Each row is a point on a tangle of strands that fork, close into loops and nearly touch. The rows are in no order.
Two points are linked if the straight distance between their rows is under 176. Some points are linked to none.
Z500: 42  -3  1  -69  1  63  19  -8  -19  -27  -22  5  46  -55  14  54  -21  -27  22  -1  -43  -76  51  14  50  -4  -5  -4  -47  -31  -73  23  -5  -20  -4  15  2  12  31  -20  -10  -38  -6  -45  -54  6  -7  11  41  -54  -33  -31  -47  10  -46  -20
Z648: 38  38  25  23  54  13  -16  17  13  16  -24  -9  49  -99  -59  18  -9  61  71  -43  -22  -31  65  38  47  40  -6  -18  -27  -32  -87  -39  -15  -6  -10  -10  37  5  -7  34  -38  -10  9  51  -37  -15  -25  14  -60  -8  28  -6  6  -13  -59  -3
Z349: 29  43  43  -17  -27  40  -15  -28  -13  27  11  -40  14  50  -12  -3  -8  -7  -3  4  -62  -30  37  -18  -59  34  3  -25  17  -19  -30  28  -6  78  -43  -5  14  7  -9  69  18  -32  24  -12  -42  -25  40  12  11  -22  -1  2  39  -34  20  3
Z606: -11  -2  -32  -28  -23  9  3  -12  -6  -8  -20  1  0  -18  39  3  31  -2  -6  14  11  14  -18  -28  -61  -22  3  -13  -28  73  28  56  -4  -3  48  -32  26  -40  24  -46  -25  -4  -24  -19  -27  7  -21  -7  15  -59  13  -13  -23  -1  56  -60
Z709: 64  60  37  -31  28  38  3  0  0  -4  -19  2  45  -88  -67  57  -2  16  71  -19  -32  -46  51  30  26  13  8  -28  -48  -35  -79  -2  -16  4  -4  1  16  1  11  20  -13  -28  25  8  -65  7  -19  31  -15  -49  14  -32  -10  3  -66  13
Z520: 2  18  -40  -28  -45  47  11  -43  22  -13  34  11  -14  17  25  -19  40  4  -24  -8  16  -3  -21  -32  -83  -9  0  5  29  77  45  0  -15  52  -6  -8  -6  -24  49  -45  -10  -19  8  -16  6  3  20  22  33  -19  -7  27  12  -43  62  -33
Z325: -24  -10  -31  -23  -7  -9  -40  16  6  -45  -27  -25  -15  -16  30  42  -35  -31  -30  26  -12  13  -20  -10  -23  -16  -22  52  -59  19  -58  68  -27  -39  25  16  -37  17  12  -32  -31  -64  17  -60  8  15  -2  3  105  -84  -8  -41  15  8  18  15
Z436: -17  11  34  23  -1  -65  18  28  42  1  16  33  -23  -4  -23  4  15  -10  -3  2  34  57  -48  -3  -9  -12  -9  -12  -1  18  71  -25  24  -20  51  -55  -4  -9  -32  -16  -1  77  -35  40  -18  43  -65  -18  -38  26  44  35  -12  10  25  -53
Z996: 55  35  14  -13  -7  79  8  0  -32  -22  11  -27  52  -19  -53  -49  -12  48  44  -9  -46  -87  36  -10  34  -6  -37  2  39  -23  -69  -17  16  63  -62  -2  22  -22  16  11  33  -45  13  -49  -35  4  35  87  6  19  -41  4  -21  -3  -21  6
Z626: -20  -15  -26  -41  -17  -9  -9  -4  43  6  -5  6  -17  55  0  8  1  -31  -51  5  36  30  8  14  -2  -15  63  -39  75  -13  59  -5  10  9  -15  31  28  -47  -15  18  32  17  -14  61  75  -5  20  -46  17  58  37  -38  30  11  11  10
Z418: -13  -4  11  -50  8  27  -10  11  35  -73  -17  -20  -14  -41  11  69  -30  -30  -2  -7  33  -2  -15  9  -29  -10  -35  52  -47  9  -44  61  -9  -48  10  52  -60  21  -4  -41  -56  -83  11  -89  31  38  -11  -7  101  -70  -5  -34  41  -9  2  12
Z181: 30  0  3  -2  -9  9  17  -5  -17  27  13  4  22  -18  15  -19  49  2  14  -14  -31  -24  24  3  6  22  -15  -18  -22  -1  -15  -27  -11  25  -5  -39  32  14  9  12  -11  27  12  1  -34  -15  -15  3  -19  14  -6  30  -18  -23  -35  -18
Z18: 23  8  3  -38  29  9  -21  -10  19  -26  5  5  -10  -49  -8  62  -5  -20  41  2  11  9  -18  24  4  -12  -1  10  -87  -29  -22  28  -7  -38  37  35  -43  9  3  -9  -15  -38  18  -25  -7  37  -30  -4  34  -50  -10  -22  -4  3  -63  10
Z794: -20  20  -33  -33  -10  -47  -18  -11  51  10  17  26  -47  18  -13  36  35  -16  -25  12  35  41  -61  -12  -75  -22  40  -26  -4  -4  65  2  6  23  20  -12  15  -18  -8  14  10  18  -12  17  -8  17  -8  -23  3  -17  56  -13  30  -16  45  -11
Z672: 11  19  28  33  27  -62  10  20  47  3  46  35  -27  3  -44  15  2  -12  10  -14  26  38  -18  45  22  -28  -19  -10  -19  -3  68  -64  -5  -14  20  -25  -36  22  -24  2  -7  86  4  69  -1  49  -74  0  -53  41  11  55  0  -5  -11  -19
Z829: 17  57  65  28  25  11  37  -3  34  15  -6  12  28  -84  -11  -31  13  78  23  -42  -7  -27  55  15  -11  78  28  16  15  29  -23  -61  9  10  -24  -12  54  6  -9  6  -21  -25  12  44  -3  -4  5  -36  -27  67  26  2  50  -52  -35  -52
Z226: -29  -9  4  6  -49  -6  5  -6  31  14  5  8  -3  76  2  -22  3  -40  -68  6  23  41  9  -18  -39  -17  37  -35  80  33  52  -3  2  15  -4  2  35  -28  -13  -7  13  16  -19  54  48  -20  20  -31  3  46  23  9  27  -10  52  -32
Z862: -12  -38  22  49  -9  20  26  36  -5  -21  -4  27  -25  -43  25  -43  -1  14  -13  -8  8  23  22  8  -1  26  -16  26  -34  52  -8  14  13  -31  52  13  31  -26  15  -66  -37  -6  9  -11  9  -1  -26  -19  12  6  -13  1  -47  -21  -31  -54
Z669: -20  -21  -31  34  -19  20  -3  21  13  -22  6  1  -43  13  35  -38  -8  12  -43  5  -16  18  -6  -7  -47  -4  1  46  14  63  21  11  -28  16  -4  9  -13  -41  33  -57  -8  -21  46  -27  52  6  17  23  61  -21  -47  -16  -24  -7  30  -1
Z377: -51  2  43  58  6  -41  22  3  34  44  14  10  -19  -41  27  -53  -9  31  -59  -21  -5  11  11  -17  -23  52  27  23  22  38  -2  -34  16  -13  4  19  44  0  -37  -16  -35  -16  -4  34  28  -30  15  -37  -11  59  14  12  45  -54  -2  -55
Z350: 12  -6  -8  5  -9  84  23  12  3  -23  14  -3  0  0  12  -70  -13  54  27  1  -43  -62  49  25  8  24  -15  50  45  9  -26  -19  -15  34  -50  25  19  -45  35  -15  15  -49  36  -40  31  5  54  36  39  14  -51  -6  -20  -8  -10  -8
Z571: 16  4  78  0  40  -9  5  24  18  -35  24  13  12  -36  -43  25  -53  -39  10  7  -8  1  0  2  14  22  -35  43  -36  -11  -71  47  -21  -33  -7  16  -86  25  -28  10  19  -29  36  -39  -7  17  -30  17  39  -35  -15  -25  -4  1  -53  8
Z808: 1  24  -21  -27  27  -40  -50  -26  20  10  17  -7  -39  24  -27  47  -7  -9  6  24  -18  24  -39  21  -14  -1  17  -11  -35  -87  -2  9  14  2  -2  11  -64  19  -27  64  34  10  27  -15  6  33  -1  -2  6  -13  -6  -35  49  34  -45  90
Z875: 15  29  34  10  -26  65  13  -37  8  21  53  8  -6  70  -16  -55  0  2  8  -23  -6  10  34  3  -34  5  -26  -2  51  21  49  -17  -2  37  -23  31  -48  -41  -3  12  40  -7  16  -14  41  16  15  27  -8  40  -38  36  36  -14  -3  -5
Z532: -46  -67  -30  8  27  -52  -40  15  -7  44  -30  -11  -28  30  49  -12  -25  11  -37  -4  -8  6  0  -5  40  18  17  0  27  -30  18  -19  14  -16  -19  52  22  -7  -31  61  19  15  -14  40  57  -42  47  -31  -27  31  15  -27  28  18  9  56
Z359: -36  -56  -9  29  11  -29  -20  49  -31  -25  -42  1  -35  -5  35  12  -40  -16  -3  6  -14  18  -8  2  36  23  -1  40  -55  -23  -59  51  -6  -62  55  25  18  -2  17  -12  -30  -40  -5  -15  -18  -17  6  -15  39  -48  7  -43  -48  13  -51  7
Z454: 4  29  16  -15  16  -3  -43  -1  -13  27  -8  -39  -23  47  -27  37  -24  6  -3  6  -31  10  21  14  -14  14  14  -32  5  -71  0  4  17  30  -28  27  -32  -9  -21  96  42  3  19  -4  9  18  22  6  -14  20  -5  -49  55  28  -32  79
Z667: 44  23  -3  -36  -42  17  47  -43  -12  -18  59  11  12  21  -21  17  64  -11  8  3  52  23  -26  13  -16  -50  -2  -27  36  22  83  -33  -9  31  -21  -46  -7  19  29  -23  16  65  -12  18  -6  2  -35  4  -22  30  -18  48  5  -25  38  -22
Z589: 7  -40  -4  61  12  -24  19  4  -45  51  3  -31  2  45  22  -9  10  -7  -30  -12  25  14  -1  9  52  -22  -39  1  47  12  35  -63  14  -10  -19  26  -19  37  -24  20  24  64  -38  35  32  -55  -5  -19  -67  56  -36  45  8  12  -1  20
Z952: -51  -42  -51  9  8  -13  -46  58  -28  -38  -62  -11  -32  1  69  32  -25  -2  -1  26  -40  -1  -9  -1  15  -1  14  36  -34  -14  -46  60  -25  -58  30  -8  35  -22  47  -24  -36  -24  -2  -19  -16  -2  38  -14  80  -63  10  -65  -55  24  9  24
Z804: 54  53  22  -64  12  63  -1  22  -24  -62  5  -16  70  -90  -68  55  -56  -46  42  -14  -2  -50  -5  -18  46  -5  -4  36  -9  -19  -83  23  13  36  -60  15  -36  6  -18  -31  39  -44  41  -68  -31  24  31  77  32  -28  -31  -34  16  26  18  0
Z517: -63  -24  0  26  47  -43  -21  -1  39  45  -13  0  -60  15  10  -20  -43  19  -37  3  13  22  1  -1  9  37  49  22  9  -45  13  -29  18  -11  -5  64  19  -2  -55  64  16  -9  -12  37  47  -7  25  -41  -28  47  36  -28  55  -9  -21  20
Z750: 22  42  -23  -58  -15  56  -22  -63  39  -22  48  -19  19  3  -3  9  18  -2  4  -34  13  -27  -36  -5  -75  1  -49  28  21  20  11  41  7  45  -54  40  -90  -10  5  -18  -24  -43  21  -79  16  24  22  47  42  -29  -40  44  44  -15  49  14
Z814: -34  -13  -14  51  -35  -17  -2  20  24  0  14  9  -45  29  -5  -62  -1  -4  -72  4  -3  57  -16  -20  -60  -14  -6  11  22  75  37  15  3  3  15  -9  -14  -43  -9  -55  6  22  20  11  50  -8  2  0  7  3  -25  12  -14  6  57  -7
Z992: -35  -20  -28  2  -16  -31  -22  18  -35  -1  -72  -11  14  20  49  4  -15  -10  -13  32  -43  -9  -1  -40  -18  -16  -8  -3  -46  26  -50  76  -17  -22  40  -27  35  3  34  -30  -29  -29  -29  -8  -70  -10  2  1  27  -74  2  -6  -63  16  33  -31
Z783: -22  -23  -19  53  -47  -4  56  -25  -66  19  2  4  47  97  28  -38  14  9  -40  15  33  -14  -1  -45  25  -38  -5  -9  92  34  24  -28  -1  -15  -13  -64  50  26  15  -36  18  22  -64  16  -17  -59  28  -17  -48  69  -14  70  -4  -7  60  -4
Z984: -2  -27  -37  1  7  -44  -30  20  -14  7  -7  5  -38  12  13  8  17  -18  -6  24  7  38  -47  24  -11  -28  -7  3  -38  -6  35  12  -8  -10  38  -13  -42  0  -2  9  13  53  10  11  29  17  -11  -13  8  -4  -7  -24  -28  25  -6  33
Z963: -33  -18  -31  14  -3  -32  -14  -13  13  6  -34  23  -29  -8  7  5  -2  2  49  26  42  33  -64  -32  -10  24  75  -8  -42  -38  33  0  28  -23  86  -23  35  -31  -36  -19  14  1  -48  23  -61  18  -29  -36  -3  -51  83  -3  -21  55  26  -11
Z551: -36  -54  27  53  22  -14  9  59  -34  -23  -37  -1  -27  -19  45  -29  -32  19  -24  -14  -13  14  24  1  35  30  -17  34  -39  16  -67  33  16  -73  52  32  33  -5  15  -43  -54  -40  -11  -15  -17  -15  -16  -13  1  -17  -11  -15  -57  -9  -49  -41
Z625: -27  29  56  38  37  -29  28  0  60  23  9  30  -10  -59  -4  -20  7  50  5  -32  17  1  10  -8  -19  72  32  25  -17  8  -5  -52  6  -9  11  -1  58  13  -32  7  -47  -14  -1  41  -10  15  -25  -49  -5  59  55  5  48  -51  -42  -42
Z758: 15  24  3  -77  36  30  -14  -11  38  -71  1  -11  22  -80  -21  100  -28  -22  40  -18  35  -11  -7  24  -11  -9  -27  37  -43  -30  -46  57  26  -40  -12  48  -93  28  -16  -37  -27  -65  15  -96  42  58  5  12  69  -31  -5  -16  51  15  8  35
Z698: 41  62  93  -26  60  11  -9  5  30  -30  36  23  35  -64  -84  59  -53  -41  49  -33  15  -18  -3  -3  2  8  -18  17  -43  -13  -63  24  -4  -17  -31  10  -112  27  -13  -4  18  -18  48  -13  -22  42  -54  61  -8  -34  -13  -2  19  2  -35  -4
Z690: 21  11  -8  -8  45  -16  -40  -17  21  -10  5  17  -18  -30  -23  51  -2  -30  57  1  27  33  -31  35  36  -33  3  -5  -98  -48  12  4  2  -46  63  8  -57  2  3  -2  -5  2  2  20  -23  35  -71  1  -7  -49  -8  3  -5  26  -66  -2
Z747: -12  27  13  -35  0  2  13  -7  48  21  19  19  -29  27  -21  11  6  -3  -20  -9  6  25  23  28  -28  4  43  -36  43  -29  60  -16  16  28  -22  44  8  -13  -23  36  30  18  11  36  38  13  8  -28  -19  50  30  -25  41  -12  -20  1
Z850: 34  38  -3  5  -16  102  20  -6  -26  4  6  -7  33  7  -42  -77  -17  77  54  -17  -24  -62  62  17  21  5  -34  4  62  15  -18  -36  0  53  -55  20  39  -44  35  9  29  -48  2  -33  23  15  50  56  -11  37  -33  6  5  -6  -20  -5
Z459: 41  74  41  -39  -14  48  -9  -26  -1  -9  37  -30  25  -1  -42  9  -10  -8  9  -17  -35  -34  -20  -21  -56  12  -18  -17  8  -17  -22  39  11  70  -54  7  -49  1  -15  27  22  -38  37  -41  -24  1  12  52  14  -8  -20  1  32  -24  3  14
Z859: -36  -68  -49  16  20  -71  -52  31  -38  34  -49  -6  -31  13  55  -17  -5  -5  3  16  -15  -6  -38  -11  33  18  3  0  -9  -37  -11  -2  12  -22  16  5  27  29  -29  36  -1  20  -21  31  2  -40  38  -21  -36  0  35  -7  -25  24  12  61
Z700: -7  -4  -14  -24  -35  1  61  -1  -5  -33  -8  46  56  -39  6  -27  41  16  5  22  40  7  14  -17  7  -3  39  -40  38  44  43  0  19  -34  36  -75  60  -28  8  -70  -17  47  -56  26  -15  10  -37  -31  -13  21  34  0  -63  16  44  -80
Z620: 22  44  14  -49  1  18  -35  -21  24  -7  14  -30  -10  -8  -13  47  -10  5  -4  4  -21  -12  -14  1  -65  15  3  -4  -6  -29  -1  48  1  35  -42  35  -62  7  3  41  13  -40  50  -50  24  28  22  24  36  -24  -9  -40  57  -17  4  49
Z721: -8  -54  -47  32  -1  42  29  7  -20  18  3  -9  -9  38  23  -69  -5  24  -29  -16  4  -8  30  26  53  -20  -42  25  50  21  8  -56  3  -6  -29  21  -4  -21  28  -11  29  22  -1  5  73  -26  36  11  -15  41  -69  13  -27  5  -12  11
Z439: 46  76  66  -72  42  33  -13  -2  13  -48  17  -7  58  -91  -81  91  -44  -44  50  -51  35  -32  -26  -20  9  -2  -6  12  -37  -10  -70  43  28  7  -57  29  -81  24  -25  -42  8  -50  30  -58  -22  47  3  67  9  -22  -8  -16  28  6  11  10
Z155: -41  -13  14  45  -6  -61  -45  -9  2  41  -10  -15  -24  62  0  -37  -19  -20  -62  17  -50  27  2  -14  -42  10  -6  -7  -21  1  -2  18  -10  24  -4  19  7  37  -33  60  -17  -15  18  16  -17  -31  24  -32  -13  -7  4  20  36  -26  29  10
Z76: 46  23  6  -86  7  61  9  -13  -13  -28  14  -13  67  -63  -8  66  -32  -58  34  -5  -28  -62  14  -12  45  -23  -24  7  -42  -23  -68  34  -2  -6  -25  8  -39  24  3  -17  21  -46  15  -70  -29  24  12  29  44  -56  -33  -16  -14  35  -2  -6
Z48: -28  -37  37  30  19  -42  -10  36  -4  -32  6  -4  -11  -10  -14  1  -56  -39  -38  17  -21  7  4  0  7  30  -31  66  -35  1  -92  56  -30  -45  6  16  -48  38  -17  7  5  -48  38  -51  12  -5  1  -1  54  -42  -14  -31  -1  1  -48  16
Z642: 33  -41  -33  25  13  16  22  2  -42  17  -3  -28  7  37  3  -9  20  5  -6  -5  7  4  31  36  61  -29  -47  5  43  -12  13  -43  -5  12  -33  25  -31  17  14  22  35  55  18  7  42  -30  5  3  -41  29  -64  17  -20  23  -25  46
Z471: 12  -19  0  5  16  -9  -3  1  -14  2  -41  27  11  -32  23  7  24  -7  41  -5  -2  -7  21  1  54  14  12  -19  -66  -31  -11  8  20  -21  49  -17  42  1  17  -12  -43  -3  -39  24  -48  -6  -36  -16  -8  -27  26  -3  -40  -5  -51  -41
Z501: -7  -5  -31  23  -64  30  60  -41  -26  -3  33  35  32  64  4  -69  44  20  -25  17  34  -14  2  -37  -1  -28  7  -20  62  47  30  -25  -6  0  -5  -78  53  -14  34  -50  19  22  -45  16  2  -26  20  7  -13  66  -12  49  -14  -20  45  -29
Z89: 18  16  5  -3  -31  -31  19  -1  11  7  42  24  -11  5  -6  5  53  -16  -16  1  19  40  -41  -11  -51  -17  -22  -19  -9  47  70  -16  9  15  26  -54  -18  -3  5  -28  -3  52  -13  7  -30  15  -60  -2  -19  2  11  45  2  -23  40  -50
Z496: -6  -5  -39  -2  -58  41  28  -32  -12  -10  26  19  4  65  16  -46  38  5  -37  18  25  14  -27  -37  -47  -49  6  -14  62  71  49  -1  -24  20  -8  -57  16  -26  36  -41  17  19  -18  8  14  -17  25  14  16  3  -16  22  -14  -8  77  -20
Z490: 9  27  14  21  50  -45  -16  2  42  3  20  31  -23  -9  -35  46  3  -13  58  -14  25  17  -32  36  21  -19  2  -11  -63  -39  35  -49  -13  -25  48  -18  -37  18  -8  14  -17  61  1  55  -30  60  -93  4  -40  -14  29  49  1  18  -41  -9
Z58: 1  -7  26  48  -46  -31  61  -19  -55  19  10  -16  61  67  24  7  16  -12  -36  9  53  0  -15  -27  53  -17  5  -24  94  6  52  -54  25  -4  -19  -44  44  53  -16  -9  5  38  -79  30  -25  -67  8  -47  -57  69  13  64  25  -10  64  0
Z743: 30  0  23  -23  28  17  12  -5  0  1  -31  14  23  -50  -1  35  -5  -9  54  -4  -22  -35  43  11  68  21  -4  -17  -65  -51  -72  12  3  -34  22  2  24  10  26  16  -27  -36  -9  5  -63  -14  -30  -9  -4  -44  7  -19  -30  0  -89  -17
Z159: -16  -29  22  38  8  -62  -6  14  -9  54  5  -12  -18  27  20  -20  -3  -19  -35  2  11  16  -29  -7  34  -13  -8  -9  22  -9  43  -50  14  -5  6  0  5  39  -43  40  -3  51  -40  49  14  -26  4  -28  -55  41  17  36  16  4  27  2
Z798: -8  -38  -21  22  -6  -49  15  19  -31  14  -20  6  21  -6  27  -15  29  1  1  15  31  -7  -31  -18  46  -8  11  -37  50  0  23  -37  20  -30  12  -37  51  29  -18  0  -2  57  -54  35  7  -44  8  -30  -54  44  45  16  -36  10  38  6
Z451: 40  -2  -35  -26  -22  76  51  -54  -45  -13  41  5  26  69  -16  -9  29  9  16  3  35  2  14  16  22  -58  -23  3  67  10  73  -32  -35  29  -37  23  -14  6  51  14  35  29  3  -9  36  12  7  29  -15  21  -64  27  11  8  0  42
Z641: -23  2  11  22  59  -31  -23  21  31  9  -11  -5  -56  -23  -32  -1  -23  41  14  1  4  -3  3  31  -4  50  35  19  -18  -52  -22  -14  11  -10  -8  50  0  -7  -23  67  13  -25  34  -7  34  2  23  -28  -14  24  13  -51  35  -9  -56  45
Z125: -7  6  -32  -9  -55  76  35  -42  9  -17  33  52  -3  15  21  -66  30  36  -4  -3  -8  -30  -2  -27  -49  -7  -4  20  28  77  26  -15  -22  39  1  -21  24  -47  57  -65  -9  -47  -3  -35  21  7  34  59  50  6  -22  50  -2  -35  27  -32
Z841: -16  9  -5  30  -42  13  -6  -21  31  10  38  4  -42  75  5  -42  -6  -22  -63  2  4  50  -2  -5  -65  -9  -23  4  29  47  66  -1  -9  29  -5  28  -58  -21  5  -15  24  9  18  1  49  19  5  6  3  11  -41  21  26  -12  29  -2
Z34: -16  -48  -18  10  -15  -20  -4  25  -39  19  -37  -19  12  20  65  -21  0  -16  -21  2  -51  -40  15  -19  16  11  -19  0  -33  -1  -64  23  -16  -12  5  -21  29  24  21  -20  -19  -9  -13  -15  -46  -25  19  2  0  -26  -9  19  -70  -7  -12  -9
Z546: 29  28  15  -48  -29  -1  43  -35  1  -18  42  17  13  39  -32  66  46  -17  -4  -7  49  24  -8  37  21  -55  29  -54  58  -21  89  -56  -4  34  -35  -2  14  23  8  12  24  76  -6  51  -3  11  -26  -16  -39  41  10  22  40  -3  11  -2
Z442: -22  -14  -51  -1  -11  8  -40  24  0  -37  -17  -27  -20  3  56  4  -20  0  -40  16  -27  25  -18  -4  -38  -19  -11  50  -12  49  -2  43  -30  2  -5  -6  -39  -17  30  -45  -27  -35  41  -49  29  15  12  20  99  -60  -30  -33  1  -1  54  26
Z622: -54  -40  -6  43  -11  -60  -43  15  -34  31  -36  -28  -9  32  47  -45  -22  5  -46  11  -58  -12  12  -21  -20  11  3  3  -18  21  -55  25  -20  6  -9  11  33  29  0  4  -22  -13  13  8  -15  -57  52  -4  -6  -12  -1  26  -21  -14  30  11
Z692: 4  47  -34  -53  39  -1  -54  -37  33  -25  25  -20  -13  -38  -18  88  0  9  19  14  -2  3  -26  35  -38  -8  12  -7  -35  -59  12  25  27  -8  -10  38  -80  5  -4  21  11  -19  47  -54  45  58  7  21  30  -16  -10  -42  70  9  -12  83
Z944: 76  57  22  -10  -6  82  6  -19  -43  7  14  -48  66  8  -83  -26  5  19  46  -20  -27  -43  23  -9  34  -22  -39  -33  45  -18  -47  -30  8  73  -58  -2  3  0  10  28  29  -5  28  -14  -38  1  5  92  -37  17  -43  9  2  15  -26  24
Z143: -18  -35  -19  34  -17  -48  -27  35  -41  18  -18  -6  -4  30  22  -18  6  -16  -20  24  -6  22  -37  -13  -18  -24  -18  -8  -21  31  14  40  -10  -11  28  -43  -10  10  -7  -9  -9  49  -16  10  -16  -19  -10  -22  -17  -17  4  6  -60  26  28  8
Z357: -41  -16  30  35  37  -42  1  5  20  12  -15  -3  -50  2  -21  1  -29  2  19  -10  7  19  -22  -13  -12  48  28  42  -71  -30  -62  16  -18  -32  54  10  7  31  -36  22  -29  -37  11  -7  -31  2  -35  -27  13  -35  43  0  12  -20  -65  11
Z482: 8  0  -1  -26  -15  18  -18  -17  -14  26  0  -28  -3  64  17  6  0  -20  -19  4  -41  0  30  2  -37  5  15  -22  22  -16  19  14  -23  51  -37  25  -11  -5  8  71  20  -2  28  4  11  -9  42  -7  22  -6  -12  -30  39  4  11  36
Z674: 25  45  6  10  25  18  22  -3  10  23  -27  -10  43  -94  -27  -10  21  78  46  -41  -27  -46  73  28  29  56  17  -24  15  -8  -42  -68  7  28  -45  -7  70  6  4  28  -13  -7  2  40  -22  -25  23  -7  -56  39  17  -14  21  -30  -33  -35
Z195: 15  8  -20  -54  -5  14  -19  -20  7  -2  -2  -14  -12  -31  23  53  21  -26  20  -6  -6  1  -28  -2  -36  -13  -7  0  -63  18  1  44  -3  -2  39  -2  -1  -5  21  -21  -28  -29  0  -27  -15  21  -29  -10  41  -59  4  -18  -14  -11  -6  -24
Z604: -25  -44  -46  14  21  -48  -43  9  -7  21  -37  6  -36  -3  22  0  8  -3  43  16  26  7  -54  -13  34  28  50  -7  -33  -64  3  -25  12  -18  53  2  31  2  -24  18  10  13  -30  29  -22  -20  7  -28  -23  -13  62  -4  -28  39  2  52
Z279: -15  -36  -56  14  -7  73  18  6  -10  -6  13  9  0  56  39  -71  -3  44  -11  -3  -19  -45  46  12  47  -20  -38  36  68  14  11  -49  -32  0  -43  6  23  -37  56  -24  18  -22  0  -20  61  5  56  42  37  26  -57  -1  -33  7  2  16
Z776: 29  -20  -8  -3  -24  -1  45  -1  -29  -13  -19  29  45  -30  14  4  44  -2  35  14  42  10  22  12  44  -23  12  -34  3  17  47  -12  5  -24  36  -69  29  2  19  -34  -17  65  -55  24  -42  10  -60  -8  -54  13  4  15  -70  16  11  -51
Z579: -18  -35  2  39  18  -46  -16  37  -35  19  -27  0  -2  -17  37  -21  3  -16  22  3  3  17  -17  -18  41  7  -26  0  -42  -1  2  14  12  -20  51  -26  17  13  -17  1  -20  32  -37  18  -21  -12  -33  -19  -38  0  23  28  -49  13  -16  -30
Z773: 19  24  33  16  38  1  -33  21  -6  17  -16  -58  -22  -14  -34  -1  -36  26  9  -15  -30  -3  31  23  15  36  2  -14  11  -42  -42  2  12  22  -48  42  -17  -19  -16  70  30  -12  36  -10  29  -14  25  6  -22  24  -14  -56  32  0  -43  30
Z36: -38  -2  -18  -2  -21  -17  -3  6  -18  15  -70  12  12  7  35  -1  11  6  5  32  -8  18  -19  -50  -43  -16  17  -22  -41  38  16  80  13  -22  67  -33  49  -32  12  -19  -29  -9  -55  2  -64  5  -27  -16  4  -80  42  -8  -39  33  60  -52
Z987: 8  -46  -9  22  20  -54  36  28  -43  0  -32  6  44  -29  10  3  24  18  37  16  47  4  -1  -4  82  -21  -13  -19  30  12  44  -36  17  -60  39  -48  25  34  -22  -17  -17  66  -77  30  -14  -22  -55  -25  -93  25  33  35  -73  35  42  -12
Z930: -3  1  22  42  -25  15  37  -10  26  13  30  23  -17  -20  9  -65  16  18  -37  -15  -8  5  28  -9  -31  31  2  13  4  58  5  -30  10  9  20  -15  29  -21  -2  -54  -14  3  22  5  18  -15  -9  -8  -8  47  -6  31  -6  -42  -8  -46
Z856: -23  -29  -42  -13  -16  -10  36  23  0  -14  -13  19  16  -6  23  -20  38  8  -1  32  28  -3  -23  -6  11  -17  46  -35  51  16  34  10  2  -20  8  -45  57  -24  1  -25  -4  45  -32  37  22  -25  13  -33  -10  22  48  -26  -63  25  56  -17
Z290: -25  -27  -22  23  10  -60  -44  14  21  6  -2  -4  -59  13  -6  6  -18  -23  -28  28  -12  37  -32  8  -33  6  7  35  -47  -19  -5  36  -18  -11  23  2  -34  11  -10  19  8  -8  31  -9  10  3  -10  -12  36  -31  5  -32  6  4  -23  46
Z486: 10  39  21  -22  10  -24  10  -16  37  21  19  30  -26  7  -36  41  26  0  7  -4  9  10  -5  49  13  -15  32  -39  9  -47  61  -60  8  31  -16  14  13  6  -14  49  18  51  13  55  4  22  -13  -17  -38  33  35  14  45  11  -14  11
Z452: -36  -16  32  19  -52  -41  10  -5  2  19  3  -11  30  58  7  -20  0  -22  -62  20  37  21  -10  -28  16  -24  22  -43  96  14  53  -21  19  -7  -5  -20  52  9  -48  3  3  28  -68  56  4  -45  19  -42  -22  64  42  40  20  -4  77  -25
Z812: 43  28  14  -19  -19  66  27  -38  -9  7  25  -6  20  26  -29  -13  30  19  20  -23  8  -6  41  17  2  -10  4  -32  51  1  38  -41  -7  49  -52  17  1  -12  15  28  38  27  29  7  19  7  10  22  -36  42  -26  14  18  5  -13  0
Z857: -17  -34  -14  7  16  -40  -37  29  -4  -10  -12  -20  -26  -2  16  6  -28  -7  -13  28  -48  -4  2  11  14  24  -10  34  -26  -39  -64  35  -25  -16  -10  10  -26  14  -10  45  5  -11  41  -20  18  -17  40  -8  43  -32  -6  -41  6  25  -40  53

A tip is a point with one link. Name the tips that can be reached along the links from each point below, in the order of the rows.
Z620 -> Z963
Z439 -> Z952
Z669 -> Z758, Z451
Z490 -> Z155, Z125
Z159 -> Z944

A piece is all that can be reached along the links. How many separate loops has the piece of each point below (a circle has one, a figure eight two, a Y none), and how many tips (points with one link)?
Z622 -> loops 0, tips 2
Z579 -> loops 1, tips 1
Z279 -> loops 1, tips 1
Z875 -> loops 0, tips 2
